A landscape with many valleys, sampled at points; each row gives a point and its height.
From any point a ball rolls to the lowest of the 2 points nearest to it. It stops when none of these is lower. Distance is the straight distance between rows; heights are no part of it.
Z_59 height 271: 118,99,97,171,143,168,132,58,111,126,119,105,126,179,146,134,131,130,159,117,117,160,149,177,134,137,167,110,141,116,106,166,109,135
Z_851 height 709: 97,90,101,85,163,102,77,75,119,146,139,114,65,116,126,156,133,142,144,183,164,142,124,198,101,123,115,104,137,100,122,64,83,123
Z_581 height 410: 117,123,188,111,128,211,119,116,118,95,159,176,125,98,89,143,98,98,156,115,178,158,87,153,186,171,107,92,171,108,97,70,142,133
Z_745 height 638: 156,91,114,117,135,161,92,150,116,124,158,186,143,108,83,100,65,161,124,135,180,124,101,122,151,135,146,118,164,96,133,85,167,91
Z_960 height 508: 100,112,72,179,67,103,125,148,176,108,161,134,158,107,128,123,140,176,186,149,108,168,161,161,140,125,86,158,182,91,121,139,175,117
Z_847 height 176: 168,134,140,130,159,139,117,104,148,132,152,118,107,80,142,161,174,146,94,153,185,203,100,125,163,157,115,137,114,130,101,117,86,132
Z_888 height 561: 157,148,60,133,81,90,109,195,158,126,138,138,157,92,138,89,116,163,104,160,109,139,104,93,127,124,68,172,129,140,155,133,182,99
Z_724 height 202: 132,96,95,127,149,150,123,46,101,150,97,97,151,160,117,98,147,142,133,121,141,169,118,192,117,99,168,108,122,116,133,187,91,126
Z_831 height 438: 147,149,115,119,150,143,126,65,132,124,114,101,138,102,136,148,149,115,116,127,149,156,129,156,117,147,131,141,129,137,134,153,60,154
Z_320 height 67: 84,117,166,110,114,199,139,102,69,115,149,143,111,178,128,111,95,45,145,95,106,142,61,156,153,153,147,56,143,146,99,76,149,116
Z_799 height 428: 157,130,87,118,164,103,127,180,135,122,110,154,113,66,108,127,130,190,108,98,172,90,150,128,99,132,129,164,116,74,109,165,107,88
Z_312 height 439: 102,145,158,67,142,182,136,104,103,156,69,117,169,117,53,113,164,87,142,67,136,136,122,198,107,112,126,108,121,82,137,141,82,104
Z_729 height 529: 129,127,121,154,113,157,142,139,114,105,131,166,111,108,140,150,97,97,156,99,111,148,136,170,140,174,108,140,159,113,85,113,136,123
Z_560 height 599: 138,123,37,147,95,137,119,155,123,149,114,129,149,132,146,80,136,150,115,126,104,159,96,110,101,90,119,134,123,137,122,162,181,68
Z_463 height 257: 127,146,130,110,130,80,94,73,141,137,127,93,139,124,146,131,159,142,99,196,127,146,120,105,106,104,114,134,104,158,179,136,96,189
Z_256 height 536: 131,88,90,104,119,140,103,160,104,140,120,144,166,172,98,34,73,154,119,132,130,98,105,88,102,66,149,80,144,109,154,135,185,80
Z_261 height 405: 148,124,96,190,124,136,135,113,121,112,160,133,102,141,180,160,107,88,118,133,107,157,139,117,145,168,145,149,141,177,88,105,145,152
Z_681 height 295: 63,144,179,114,123,138,130,119,108,129,150,119,70,155,155,168,136,56,136,133,84,109,114,153,123,153,97,113,104,154,91,46,106,180
Z_422 height 558: 120,110,157,147,113,191,140,98,122,116,152,132,156,162,111,111,108,126,128,117,117,168,114,113,166,115,152,96,148,136,142,150,156,126
Z_24 height 262: 137,158,108,141,104,118,161,114,162,89,93,127,173,141,126,135,119,145,152,117,93,93,213,127,140,133,139,150,155,135,170,207,142,175
Z_562 height 543: 115,116,206,141,160,139,123,162,102,131,172,148,97,152,119,133,87,127,125,127,144,74,112,86,150,127,158,106,135,116,113,72,157,115
Z_796 height 515: 94,119,216,88,169,136,119,133,123,166,130,104,136,136,68,118,172,156,133,121,172,115,126,125,103,79,135,102,100,92,143,115,97,113
Z_28 height 577: 117,101,65,120,146,127,138,185,97,166,87,140,129,144,112,56,114,130,140,89,105,94,123,154,69,98,153,117,112,80,103,153,131,50
Z_276 height 429: 104,142,129,156,76,82,125,152,148,104,170,132,100,129,165,154,115,105,145,165,81,124,153,108,139,139,81,145,138,167,134,73,167,153
Z_942 height 368: 120,113,141,137,126,108,104,160,140,97,171,179,55,93,135,167,68,140,135,154,147,109,143,144,158,184,86,132,162,116,95,28,160,129
Z_244 height 657: 167,128,112,133,132,176,130,150,102,109,126,180,163,85,85,109,65,129,114,107,164,147,115,143,147,160,127,128,168,92,106,132,162,95
Z_959 height 124: 150,98,62,126,125,142,107,74,104,149,109,106,125,129,136,103,174,140,116,160,141,184,79,173,112,101,147,122,116,133,104,155,101,86
Z_170 height 579: 169,141,63,127,76,128,119,139,129,139,121,142,160,103,142,100,149,141,86,144,115,179,88,99,142,125,98,166,123,161,144,151,167,102
Z_854 height 450: 158,120,92,156,106,122,121,110,124,107,152,135,120,138,165,120,64,99,109,157,107,134,139,112,132,160,143,127,156,164,135,98,167,147
Z_877 height 338: 125,131,168,171,103,134,136,174,157,111,160,146,154,155,121,121,119,139,135,141,108,126,124,64,162,118,126,133,135,165,141,108,199,143
Z_483 height 649: 190,115,62,155,123,147,157,117,132,127,80,98,173,149,150,94,124,144,69,95,126,137,135,68,146,115,164,140,109,159,157,233,157,138
Z_141 height 457: 154,116,138,94,188,120,127,119,72,137,110,140,95,115,110,117,59,109,87,109,180,73,116,140,107,151,183,107,124,97,124,120,70,115
Z_105 height 268: 155,176,101,152,103,62,159,189,143,115,129,143,99,90,166,174,120,111,104,127,99,73,141,97,129,167,99,173,101,173,123,119,117,140
Z_754 height 493: 134,102,60,119,134,89,103,131,129,132,133,105,112,117,137,117,111,174,116,159,138,115,133,124,81,96,131,140,115,110,131,141,120,97
Z_433 height 534: 150,112,95,165,142,50,118,146,184,137,168,147,89,78,145,166,133,195,128,159,170,160,150,140,181,159,93,168,134,97,81,113,131,106
Z_711 height 632: 201,118,63,158,145,143,126,120,136,113,119,121,177,136,146,106,105,148,56,125,160,142,129,76,139,143,161,154,120,140,135,184,159,133
Z_809 height 471: 100,119,181,97,184,116,121,158,133,170,119,127,114,89,77,136,190,158,146,113,156,115,125,151,93,108,121,141,107,72,111,124,76,90
Z_187 height 294: 191,99,40,175,163,104,111,111,124,147,144,119,107,117,180,130,135,149,79,155,166,157,112,112,121,153,142,155,99,136,77,129,140,100
Z_832 height 327: 82,158,188,102,107,173,152,161,131,135,103,148,144,118,86,127,165,76,163,77,104,131,112,153,119,123,96,121,120,106,122,111,123,123
Z_883 height 43: 148,89,107,197,165,120,160,156,143,146,150,95,137,181,168,117,147,147,119,119,122,120,131,62,124,105,179,133,111,149,104,166,175,123
Z_678 height 537: 133,151,186,111,174,70,101,110,135,109,147,135,78,95,133,175,117,128,113,169,169,88,141,98,135,134,138,129,116,131,123,92,83,161
Z_379 height 157: 134,90,133,153,162,128,157,116,126,135,121,97,142,179,141,113,136,151,117,109,116,102,149,97,121,97,188,124,112,124,132,183,138,136
Z_49 height 144: 132,102,99,189,133,117,137,173,140,147,147,121,121,166,165,107,113,142,120,132,105,107,133,80,118,119,165,134,134,143,116,113,201,100
Z_214 height 681: 69,103,162,143,111,140,102,98,150,132,175,122,93,144,146,153,161,129,166,171,117,157,124,155,149,129,112,107,137,134,104,68,130,152
Z_72 height 219: 122,131,107,162,105,86,152,207,151,141,129,135,130,156,145,101,112,138,139,123,76,83,146,83,103,113,133,155,133,146,128,128,185,109
Z_210 height 470: 139,160,110,140,80,55,108,163,141,117,160,132,96,112,172,140,104,122,98,178,106,117,131,80,142,144,86,161,120,182,164,73,162,151
Z_516 height 563: 121,129,189,115,153,152,117,112,134,145,134,102,153,116,106,145,183,144,119,125,175,152,100,112,130,118,150,127,103,126,136,134,89,148
Z_306 height 479: 155,135,118,100,92,162,129,87,84,120,90,120,162,171,112,63,62,92,91,124,111,133,93,91,147,100,157,79,135,163,191,150,167,143
Z_108 height 622: 140,157,118,85,141,66,82,113,125,115,122,126,106,83,124,142,94,152,88,182,174,73,141,112,87,107,100,151,119,112,178,111,101,159
Z_930 height 317: 135,87,99,166,153,117,113,124,130,162,169,114,55,103,179,166,181,157,123,156,143,172,99,145,138,145,125,144,115,136,53,82,114,97
Z_20 height 614: 184,112,31,155,113,146,116,126,121,126,102,135,185,146,130,64,89,132,96,120,139,155,115,113,119,115,136,130,126,129,137,178,189,93
Z_636 height 459: 150,123,114,152,151,108,150,160,140,109,125,150,118,89,124,148,115,145,131,94,150,107,159,136,131,147,129,171,141,94,113,151,105,115
Z_708 height 193: 72,119,182,130,134,179,145,124,92,124,159,131,81,156,147,154,121,54,156,101,106,117,99,151,145,168,135,92,127,128,58,66,114,138
Z_176 height 490: 95,127,176,60,135,154,119,107,93,175,78,86,179,175,60,77,171,122,127,103,125,125,104,121,96,51,150,70,105,118,188,158,116,110
Z_458 height 254: 172,108,30,182,114,117,131,112,115,147,136,114,108,131,192,123,150,118,101,154,121,182,100,140,130,147,130,149,105,157,97,135,145,94
Z_194 height 151: 101,155,127,119,106,82,116,120,173,134,127,96,145,109,126,162,188,158,139,166,119,142,141,129,111,105,92,167,113,143,159,142,101,157
Z_145 height 393: 171,132,73,115,124,162,145,73,68,117,77,126,134,143,133,101,69,65,101,101,116,149,108,162,118,150,162,106,139,148,139,151,114,122
Z_81 height 331: 143,128,96,151,103,107,128,105,151,95,127,132,168,160,141,118,97,145,129,168,106,115,173,115,140,125,118,144,154,148,169,179,154,172
Z_443 height 330: 137,169,129,127,130,138,146,97,144,97,92,143,159,115,121,148,92,123,153,106,120,99,200,157,120,146,127,159,154,114,157,177,98,180
Z_241 height 619: 153,98,103,131,155,122,102,180,126,132,136,157,150,111,99,86,95,192,110,127,182,98,119,104,114,109,146,131,143,74,112,121,171,77
Z_63 height 445: 131,152,158,50,138,139,110,98,115,159,75,97,177,132,74,94,179,122,98,132,139,133,95,98,99,76,130,99,87,138,195,150,103,128
Z_36 height 562: 96,96,133,102,123,140,108,134,103,148,137,136,138,190,96,67,88,146,155,143,115,100,105,108,108,73,159,75,153,113,165,104,175,108
Z_328 height 260: 141,88,105,143,138,122,85,109,145,161,184,108,92,107,141,136,179,207,133,184,169,193,88,132,152,123,121,134,120,134,94,100,135,84
Z_939 height 341: 195,114,98,174,180,116,145,155,125,149,148,115,111,101,170,148,182,169,82,111,170,162,101,105,149,157,155,160,88,116,69,145,123,92
Z_453 height 406: 165,156,64,152,124,71,129,104,145,124,131,117,129,106,186,187,144,124,101,133,113,131,185,120,132,164,115,181,112,183,142,178,72,171
Z_493 height 664: 72,144,198,141,144,124,151,144,124,132,131,119,87,165,131,161,134,87,162,86,91,86,167,146,121,135,149,120,109,119,90,137,94,161
Z_940 height 555: 114,128,96,153,75,60,124,215,174,126,184,138,126,106,154,126,111,172,145,157,102,107,146,86,142,125,77,163,158,122,125,73,204,82
Z_956 height 376: 119,130,138,172,143,47,145,203,174,142,176,121,87,119,167,175,183,174,131,122,122,125,149,93,141,138,116,169,99,132,80,131,136,104
Z_299 height 248: 114,151,170,98,129,121,149,132,123,115,72,111,158,172,95,102,115,131,135,117,99,58,159,97,116,94,150,104,133,128,185,166,134,153
Z_696 height 418: 168,100,74,121,193,115,120,86,79,124,109,130,106,131,136,105,55,122,84,118,168,89,143,147,101,135,177,122,139,109,123,148,86,125
Z_633 height 667: 84,174,158,67,115,107,123,132,120,122,96,122,88,117,133,159,134,61,139,127,97,76,134,152,72,128,89,124,115,146,156,71,105,163
Z_98 height 482: 116,112,62,151,73,146,125,132,151,128,115,147,149,97,130,121,178,153,179,140,106,190,127,192,123,128,81,162,158,113,109,146,144,102
Z_735 height 512: 160,102,93,106,107,148,100,120,100,132,105,132,170,162,104,46,83,148,89,150,127,141,72,82,113,69,146,87,127,152,176,155,182,108
Z_68 height 370: 127,144,82,131,85,120,147,194,149,135,82,137,164,91,102,103,153,145,164,94,92,128,152,136,99,114,96,164,140,105,132,173,146,74
Z_388 height 644: 84,133,186,128,127,138,97,63,144,125,167,102,127,164,145,153,159,119,149,182,117,149,139,125,140,111,129,106,128,146,142,108,107,194
Z_524 height 494: 148,134,135,184,140,132,164,148,134,86,143,163,111,115,142,144,84,121,133,96,128,112,174,128,151,173,142,141,148,111,86,132,129,144
Z_611 height 224: 89,128,150,89,115,129,102,142,150,138,116,115,189,145,77,82,151,176,169,148,120,107,142,114,91,49,129,107,140,83,178,155,149,115
Z_66 height 397: 116,173,199,77,118,169,174,109,104,116,52,105,159,161,94,112,96,56,135,70,81,77,146,126,144,132,144,74,123,151,177,145,129,162
Z_246 height 615: 107,144,147,109,116,199,160,83,99,152,77,107,138,156,107,114,150,60,141,81,104,160,98,171,127,132,130,91,117,152,126,159,105,125
Z_683 height 165: 164,136,168,177,151,169,164,108,146,102,154,107,166,157,151,147,168,142,102,104,150,166,126,70,184,148,170,131,117,152,122,191,126,153
Z_895 height 423: 114,106,145,155,170,64,132,183,159,149,172,110,78,122,143,160,157,193,129,153,157,91,141,83,119,110,138,142,120,98,94,113,139,94
Z_34 height 431: 176,134,113,120,149,165,146,65,89,128,100,112,146,123,128,121,99,102,87,110,148,143,123,138,146,155,151,112,135,141,149,168,84,151
Z_273 height 762: 147,151,161,149,143,164,153,64,125,110,121,92,155,167,177,168,146,86,124,106,102,130,195,110,161,149,176,113,118,171,136,206,80,191
Z_50 height 255: 158,156,154,134,119,111,106,95,167,118,170,133,112,65,160,190,167,140,115,165,149,187,129,125,196,187,81,162,116,140,119,103,82,156
Z_863 height 446: 99,138,220,80,162,153,128,110,103,115,123,140,121,141,100,134,107,91,139,115,163,97,119,142,129,136,144,96,132,92,128,72,96,152
Z_254 height 399: 158,155,136,69,120,121,107,137,121,146,91,117,173,120,99,79,150,158,67,150,138,102,97,63,97,71,114,128,88,153,189,168,120,137
Z_625 height 672: 162,151,120,124,117,181,148,161,111,114,92,166,158,80,91,115,115,106,117,71,142,159,103,138,136,161,124,150,142,105,112,150,127,101
Z_101 height 318: 152,181,147,135,92,102,132,103,160,113,156,119,157,88,150,178,181,127,121,143,126,175,131,110,159,170,72,166,107,173,154,123,99,174
Z_902 height 395: 143,145,86,153,85,94,130,97,151,117,115,109,142,142,187,145,145,121,123,153,74,132,177,117,128,133,120,154,120,192,173,170,117,181
Z_106 height 398: 138,115,135,157,88,135,135,146,145,109,136,144,165,178,124,81,67,134,144,131,102,118,132,75,141,106,150,118,154,147,165,130,219,130
Z_112 height 422: 125,91,142,160,144,141,115,127,134,108,184,168,59,113,156,189,76,115,148,130,146,139,135,148,178,188,128,122,158,121,58,60,141,129
Z_219 height 448: 90,104,206,127,168,160,111,142,133,154,175,146,105,126,99,147,160,151,151,120,166,133,85,129,144,126,141,107,117,99,86,90,112,109
Z_119 height 503: 107,100,153,169,151,90,114,143,190,139,191,148,58,96,149,183,143,199,162,157,160,146,165,147,190,159,102,128,141,108,61,79,138,122
Z_363 height 590: 110,137,174,112,149,95,150,163,111,153,118,105,103,136,133,135,166,117,120,122,114,75,116,98,94,100,146,131,89,144,128,118,106,127
Z_413 height 348: 157,136,76,126,115,145,143,133,78,134,86,139,126,140,134,96,82,79,95,103,97,95,111,128,100,141,139,122,127,147,136,128,143,117
Z_567 height 489: 138,91,61,178,99,123,113,128,133,115,167,158,130,136,139,109,68,149,143,157,125,144,125,140,143,144,127,143,179,134,121,91,202,114
Z_944 height 532: 104,112,96,155,73,68,122,177,191,138,180,119,142,106,152,138,157,197,176,167,104,157,141,129,148,109,78,159,153,117,131,113,181,98
Z_650 height 553: 104,107,79,77,128,123,137,140,62,159,70,123,135,164,92,61,94,110,131,90,90,100,105,173,77,88,141,84,109,106,150,141,126,65
Z_179 height 575: 154,132,52,117,89,55,99,201,163,144,161,133,138,81,148,110,152,203,104,164,127,138,115,87,116,107,72,164,109,110,123,130,166,76
Z_172 height 386: 90,136,198,107,118,161,131,166,136,143,141,155,132,89,84,145,170,126,161,111,145,146,103,152,132,137,99,128,129,96,97,86,136,117
Z_716 height 734: 103,143,159,155,145,130,134,71,127,107,140,103,122,186,170,171,138,95,147,123,97,105,205,140,151,145,161,111,118,136,117,147,73,202
Z_698 height 466: 124,93,157,179,149,138,108,126,166,131,199,146,74,129,163,174,131,156,136,152,147,162,125,122,198,165,125,116,141,128,59,77,143,124
Z_821 height 453: 93,167,168,53,115,145,141,83,96,141,57,96,156,173,99,101,110,77,150,93,79,101,145,171,107,102,136,79,131,140,200,130,124,156
Z_810 height 463: 142,91,68,148,163,76,110,174,158,150,156,123,102,105,138,134,145,205,114,155,164,127,128,120,115,108,136,157,116,88,83,135,143,71
Z_64 height 335: 109,100,148,205,167,111,162,134,162,114,179,107,111,179,181,176,181,150,151,115,119,132,193,97,157,135,168,139,109,140,72,168,117,153
Z_773 height 582: 127,190,167,92,163,49,104,117,145,110,119,129,97,98,138,173,127,127,119,159,158,73,163,110,103,123,106,153,104,130,163,114,87,177
Z_424 height 432: 124,121,162,118,178,124,136,165,122,176,121,120,105,101,113,143,205,157,108,96,155,126,104,124,110,103,141,142,79,99,90,162,71,94
Z_164 height 628: 100,135,200,132,165,136,169,145,104,155,117,100,112,173,130,124,149,95,126,78,102,74,140,102,113,126,167,108,94,135,111,142,108,137
Z_109 height 325: 144,151,103,143,128,39,137,198,157,141,145,130,94,80,160,163,133,152,107,134,125,100,135,89,114,132,107,175,104,143,113,120,135,105
Z_21 height 333: 133,154,175,123,125,148,174,118,114,118,71,126,163,172,118,106,85,90,133,81,92,82,173,132,146,137,171,106,144,141,164,180,125,162
Z_604 height 289: 123,130,70,133,102,114,153,172,126,125,109,130,104,137,150,109,101,108,141,127,79,90,138,139,83,135,125,149,141,136,146,118,147,112
Z_384 height 700: 82,132,165,140,149,122,131,105,136,94,150,131,86,162,156,186,103,93,175,114,98,96,193,147,139,156,135,110,135,119,79,98,96,175
Z_789 height 591: 108,108,159,119,127,194,145,82,107,128,102,114,165,164,97,104,126,89,154,75,122,178,110,171,156,115,158,79,143,122,119,145,125,120
Z_643 height 469: 144,82,156,138,147,185,92,77,133,119,173,148,130,125,111,134,111,161,136,144,199,172,105,153,184,144,150,98,162,95,97,121,115,127
Z_376 height 758: 110,99,70,61,137,113,92,98,74,135,108,124,111,133,106,76,93,110,142,141,133,101,103,193,64,111,118,90,137,103,169,87,97,106
Z_325 height 488: 128,111,198,138,176,95,112,134,133,128,167,125,74,135,138,162,121,150,106,157,163,97,118,86,150,123,153,117,116,129,100,83,113,145
Z_630 height 650: 137,132,90,83,137,94,74,102,117,132,131,130,108,81,124,116,101,134,92,193,156,110,100,146,94,115,107,140,129,122,158,73,108,137
Z_350 height 654: 112,133,157,47,135,134,125,87,64,105,107,137,117,167,118,103,52,62,120,125,119,74,109,138,107,130,127,81,139,130,180,63,136,145
Z_668 height 447: 88,143,169,158,77,175,141,114,169,96,148,148,149,117,132,171,149,85,179,105,95,169,140,166,184,166,106,138,149,133,88,128,136,168
Z_928 height 390: 94,146,189,73,146,176,144,110,100,136,97,135,140,120,80,118,124,65,141,88,137,124,111,169,105,133,119,101,128,95,150,95,100,138
Z_676 height 396: 125,97,116,188,164,70,139,129,147,123,181,98,78,154,175,179,152,162,129,145,132,122,172,107,131,127,161,146,110,133,89,152,108,149
Z_619 height 437: 168,131,126,149,119,149,152,138,121,112,104,141,168,173,112,81,57,102,90,112,118,115,126,64,144,114,168,105,143,159,150,141,195,140
Z_983 height 344: 136,138,148,189,132,141,175,147,127,126,141,122,114,154,181,154,131,81,112,95,88,132,142,94,151,152,153,130,104,186,77,131,135,143
Z_910 height 130: 155,176,104,114,80,118,154,186,131,107,89,162,145,81,115,121,99,91,99,105,100,106,128,106,120,146,88,165,130,154,151,126,137,120
Z_790 height 366: 131,129,177,126,114,213,122,117,135,119,157,151,148,94,106,143,146,117,145,115,158,207,74,149,192,169,110,112,149,114,85,104,134,113
Z_144 height 620: 129,117,148,97,104,169,136,126,67,114,121,155,117,172,115,92,44,65,114,118,107,96,88,119,124,148,138,68,155,154,159,71,186,130
Z_909 height 127: 135,146,51,141,104,79,128,145,147,135,113,121,115,82,158,151,147,152,134,126,104,110,166,180,95,143,82,179,130,135,138,159,96,121
Z_674 height 430: 151,91,126,117,170,167,97,65,108,132,150,121,137,126,103,114,123,154,101,155,203,171,100,143,143,126,171,107,137,105,135,139,81,140
Z_45 height 263: 129,143,181,134,107,115,134,179,139,103,131,150,146,119,95,112,109,141,132,134,127,91,141,86,141,111,119,134,137,124,159,113,161,141
Z_873 height 400: 140,127,91,131,127,104,136,218,145,130,127,153,146,72,95,112,163,178,139,93,135,134,142,124,105,124,100,170,127,75,96,153,144,55
Z_535 height 173: 91,167,161,113,94,100,147,204,154,114,127,159,142,91,100,127,138,143,159,118,113,98,152,123,110,118,76,157,142,108,147,107,147,127
Z_12 height 491: 123,156,147,168,76,196,159,93,147,98,108,131,162,147,140,147,121,77,149,89,89,182,142,137,183,152,118,116,161,167,117,171,152,165
Z_741 height 518: 159,108,36,129,100,68,78,130,160,130,142,106,131,112,162,96,116,195,97,198,131,109,132,94,104,91,108,157,124,126,160,152,147,133
Z_123 height 292: 110,111,127,102,130,141,121,139,127,143,111,128,159,132,81,95,137,156,145,127,127,139,124,148,85,80,141,123,132,111,141,158,130,102
Z_922 height 505: 147,130,149,107,189,87,140,154,80,150,114,121,90,149,115,113,79,112,77,123,146,39,134,92,97,120,181,120,98,126,134,131,108,126
Z_536 height 71: 165,140,160,162,149,152,134,85,155,111,159,103,148,120,155,173,189,142,103,134,166,188,135,101,181,163,141,134,115,142,113,167,87,167
Z_980 height 541: 144,132,56,101,90,105,88,152,146,110,123,138,171,107,115,82,90,163,116,169,115,111,131,102,106,88,92,143,141,122,167,148,167,112
Z_16 height 663: 108,150,155,160,114,169,153,132,135,146,113,118,126,110,134,144,196,111,150,90,115,174,112,158,142,146,126,136,100,140,91,157,110,119
Z_988 height 367: 165,168,91,155,88,89,143,118,156,127,140,125,138,82,180,186,190,118,118,130,112,161,153,146,151,168,84,183,102,176,137,166,90,167
Z_882 height 273: 153,161,114,159,109,134,176,143,121,129,94,120,131,139,160,145,135,86,124,85,80,112,144,110,128,155,139,141,105,197,130,175,113,141
Z_887 height 686: 150,164,174,130,135,179,170,140,125,124,109,134,152,87,115,149,152,103,106,84,148,145,120,129,146,172,126,135,117,128,98,151,90,115
Z_748 height 47: 115,137,82,116,108,61,107,137,168,144,132,105,113,78,142,164,166,179,146,167,129,135,156,167,103,111,81,168,135,101,137,129,97,117
Z_697 height 519: 127,106,105,179,91,156,123,149,145,114,152,181,132,102,125,120,107,123,160,123,129,165,138,161,165,159,112,149,173,116,89,96,177,98
Z_899 height 372: 81,139,160,141,89,121,132,141,132,107,166,138,80,135,170,171,127,73,139,141,67,127,115,111,150,160,88,125,118,165,94,61,150,167
Z_714 height 196: 140,83,85,119,128,148,85,106,128,163,141,116,135,133,122,91,165,195,129,182,177,177,75,139,131,87,132,111,122,113,126,131,133,87
Z_116 height 690: 81,142,153,59,126,118,136,119,83,109,104,133,86,137,131,131,81,56,133,133,81,55,121,155,73,137,102,112,126,132,170,45,128,157
Z_136 height 640: 115,127,140,142,108,182,151,99,103,161,97,111,134,157,155,131,196,93,140,107,105,184,73,140,120,115,137,113,92,153,108,150,107,111
Z_301 height 252: 85,173,197,119,95,128,167,198,167,121,106,151,159,108,81,147,166,114,175,77,98,94,164,137,119,127,79,150,130,108,125,136,129,126
Z_18 height 320: 132,144,152,103,98,202,124,96,119,129,128,134,161,94,99,127,165,97,127,108,145,211,66,144,159,128,94,110,145,140,124,111,130,113
Z_37 height 337: 121,135,82,90,109,142,122,149,131,140,79,132,168,103,79,90,162,132,149,110,113,140,140,165,88,95,100,139,117,96,139,178,130,84
Z_570 height 736: 89,103,113,78,169,100,97,109,106,157,122,119,93,125,108,123,109,148,147,156,144,94,131,185,70,99,138,105,134,83,134,103,88,100
Z_311 height 523: 129,149,180,166,99,191,167,107,128,93,143,132,162,169,141,133,96,82,130,96,103,160,120,95,187,149,152,113,149,168,112,146,169,151
Z_251 height 389: 129,173,140,119,127,145,138,71,147,109,91,114,175,117,106,145,155,122,143,114,125,143,160,160,130,135,114,140,135,133,167,170,98,173
Z_160 height 629: 110,202,156,73,119,92,112,130,137,126,108,121,129,91,129,177,149,87,122,148,129,94,151,142,97,140,73,165,118,136,168,88,102,177
Z_96 height 195: 127,123,38,158,95,101,126,107,133,131,118,113,109,123,171,135,153,120,141,145,95,158,139,166,96,133,113,169,119,147,111,148,116,127
Z_766 height 385: 149,121,154,158,186,119,156,172,113,154,146,116,98,116,149,153,187,144,110,95,158,130,108,96,132,143,161,147,88,122,65,144,102,91
Z_23 height 504: 99,125,140,84,142,137,139,76,81,163,73,71,133,202,115,79,114,107,149,102,79,113,130,173,108,90,168,67,104,140,173,145,109,134
Z_620 height 456: 108,136,206,79,140,173,116,125,123,94,147,176,120,104,87,147,94,103,160,114,177,107,131,166,150,167,102,101,157,75,113,58,126,151
Z_118 height 679: 125,118,110,104,127,129,92,103,135,118,133,139,105,97,128,146,122,136,136,165,148,151,123,173,123,143,99,144,144,114,141,83,108,147
Z_973 height 776: 103,81,102,63,135,140,96,95,76,115,128,159,86,147,101,112,71,95,145,132,153,112,85,181,100,150,120,82,157,109,152,49,126,102
Z_605 height 586: 121,119,195,99,141,154,134,153,75,121,154,150,112,160,112,106,63,71,125,117,136,93,85,86,141,133,161,83,126,142,138,61,156,127
Z_397 height 128: 97,158,144,75,124,107,109,115,129,117,82,124,171,152,81,92,109,157,155,155,115,90,161,138,86,77,118,113,143,94,202,139,137,149
Z_184 height 164: 121,148,151,131,93,121,168,159,163,111,84,121,175,164,111,97,122,135,158,112,83,89,170,90,121,95,141,129,161,138,179,176,166,154
Z_263 height 419: 117,102,104,165,182,47,105,106,167,136,164,88,60,114,175,189,167,185,130,174,143,130,168,133,125,112,135,142,116,110,108,144,78,133
Z_782 height 336: 137,117,169,78,137,169,90,111,101,127,144,140,148,113,75,104,114,117,86,152,177,154,48,95,137,121,125,86,127,131,158,82,123,114
Z_247 height 449: 69,135,110,147,67,148,129,109,153,127,120,128,138,130,118,145,190,119,194,125,92,180,137,197,117,114,87,143,149,130,125,133,135,126
Z_677 height 328: 160,78,86,176,163,132,128,70,125,113,138,124,131,149,151,135,95,141,131,133,148,137,181,156,139,146,183,133,156,109,96,165,107,146
Z_912 height 528: 118,122,135,55,124,149,133,142,77,171,59,122,162,157,52,55,118,103,134,82,104,98,102,137,94,78,141,74,114,118,162,143,133,74
Z_552 height 364: 97,99,127,153,153,79,113,115,154,153,166,108,50,109,161,176,190,172,150,177,137,162,130,164,135,120,109,140,115,122,68,96,89,111
Z_989 height 203: 164,157,93,153,108,113,156,166,117,118,113,142,123,96,150,136,115,107,102,110,112,116,128,113,132,170,108,173,112,176,121,145,123,133
Z_473 height 253: 102,100,141,146,141,124,145,127,152,141,124,79,143,164,133,133,195,174,152,128,109,130,148,114,110,87,147,126,109,130,142,190,126,142
Z_949 height 375: 167,106,71,136,156,115,101,67,117,106,127,110,138,143,129,108,85,161,99,160,163,125,155,150,119,128,171,127,151,113,149,171,91,148
Z_870 height 598: 135,97,97,133,168,113,130,199,107,147,125,148,100,134,117,91,104,143,117,116,145,76,117,110,80,103,156,130,113,80,98,130,142,59
Z_520 height 554: 194,106,72,170,163,89,101,123,177,123,157,129,111,87,148,151,127,209,104,166,185,183,153,127,174,165,121,172,136,104,103,146,126,120
Z_775 height 334: 68,121,176,143,130,145,145,109,157,136,130,109,150,163,120,139,176,141,180,121,108,142,153,147,135,105,138,123,135,109,121,148,114,146
Z_279 height 259: 126,114,181,183,144,138,165,125,171,93,154,122,152,161,153,167,177,153,155,95,122,143,171,98,179,139,150,125,122,140,97,179,133,167
Z_635 height 394: 56,133,184,153,97,162,130,95,169,120,148,123,156,154,115,142,177,109,205,110,108,173,146,184,154,128,102,108,144,108,108,130,122,158
Z_30 height 223: 135,164,124,133,101,99,152,178,128,76,114,171,116,94,136,133,51,93,131,116,104,71,160,107,121,156,102,167,155,136,144,101,162,149
Z_874 height 171: 111,106,161,77,115,207,117,101,74,141,128,150,121,162,82,96,94,64,139,96,142,157,42,145,147,122,133,53,135,142,150,78,148,103
Z_830 height 345: 141,160,145,80,143,86,110,134,134,135,105,96,149,116,138,130,162,155,84,165,141,86,123,78,86,84,120,138,81,151,193,155,94,158
Z_526 height 258: 111,123,144,83,106,179,106,103,104,129,127,133,122,118,89,111,140,89,129,135,150,172,59,161,117,128,99,99,141,131,140,77,136,113
Z_974 height 551: 139,157,149,102,137,105,149,165,96,154,94,119,94,121,139,115,112,89,82,122,95,54,103,84,84,123,148,132,91,161,145,116,108,135
Z_99 height 604: 101,161,190,108,125,154,120,69,154,135,138,91,152,143,116,167,200,118,138,142,135,174,116,139,136,122,120,118,107,147,146,122,92,179
Z_3 height 303: 145,146,134,124,116,86,112,164,136,86,140,176,89,84,134,154,62,118,112,152,143,89,130,129,133,177,91,153,165,127,138,70,145,149
Z_324 height 666: 184,106,67,128,129,168,158,116,92,145,55,122,160,170,129,64,87,103,69,73,117,125,119,96,131,113,185,110,119,142,150,205,159,98
Z_228 height 392: 148,108,145,68,161,147,82,89,101,140,134,137,142,110,84,100,121,145,112,158,202,132,79,138,109,100,139,102,122,93,156,108,87,115

Two balls start at each pair of points below. Name the first point that both come to, or write never.
Z_246 and Z_99: never
Z_524 and Z_625: never
Z_980 and Z_241: never

Where does a ball stop that starts at each point below?
Z_716: Z_959
Z_870: Z_748
Z_729: Z_397
Z_796: Z_748
Z_179: Z_910
Z_887: Z_883
Z_944: Z_883

Call two points neighbours if one is among the 2 nearest of the other. Go from one point of each pair to the other, from neighbour to neighbour, staying as low as possible. Name the highest point that can't be avoided.
Z_536 and Z_184: Z_453
Z_536 and Z_748: Z_23
Z_832 and Z_320: Z_620
Z_910 and Z_832: Z_210
Z_883 and Z_397: Z_831
Z_959 and Z_397: Z_263
Z_184 and Z_397: Z_299
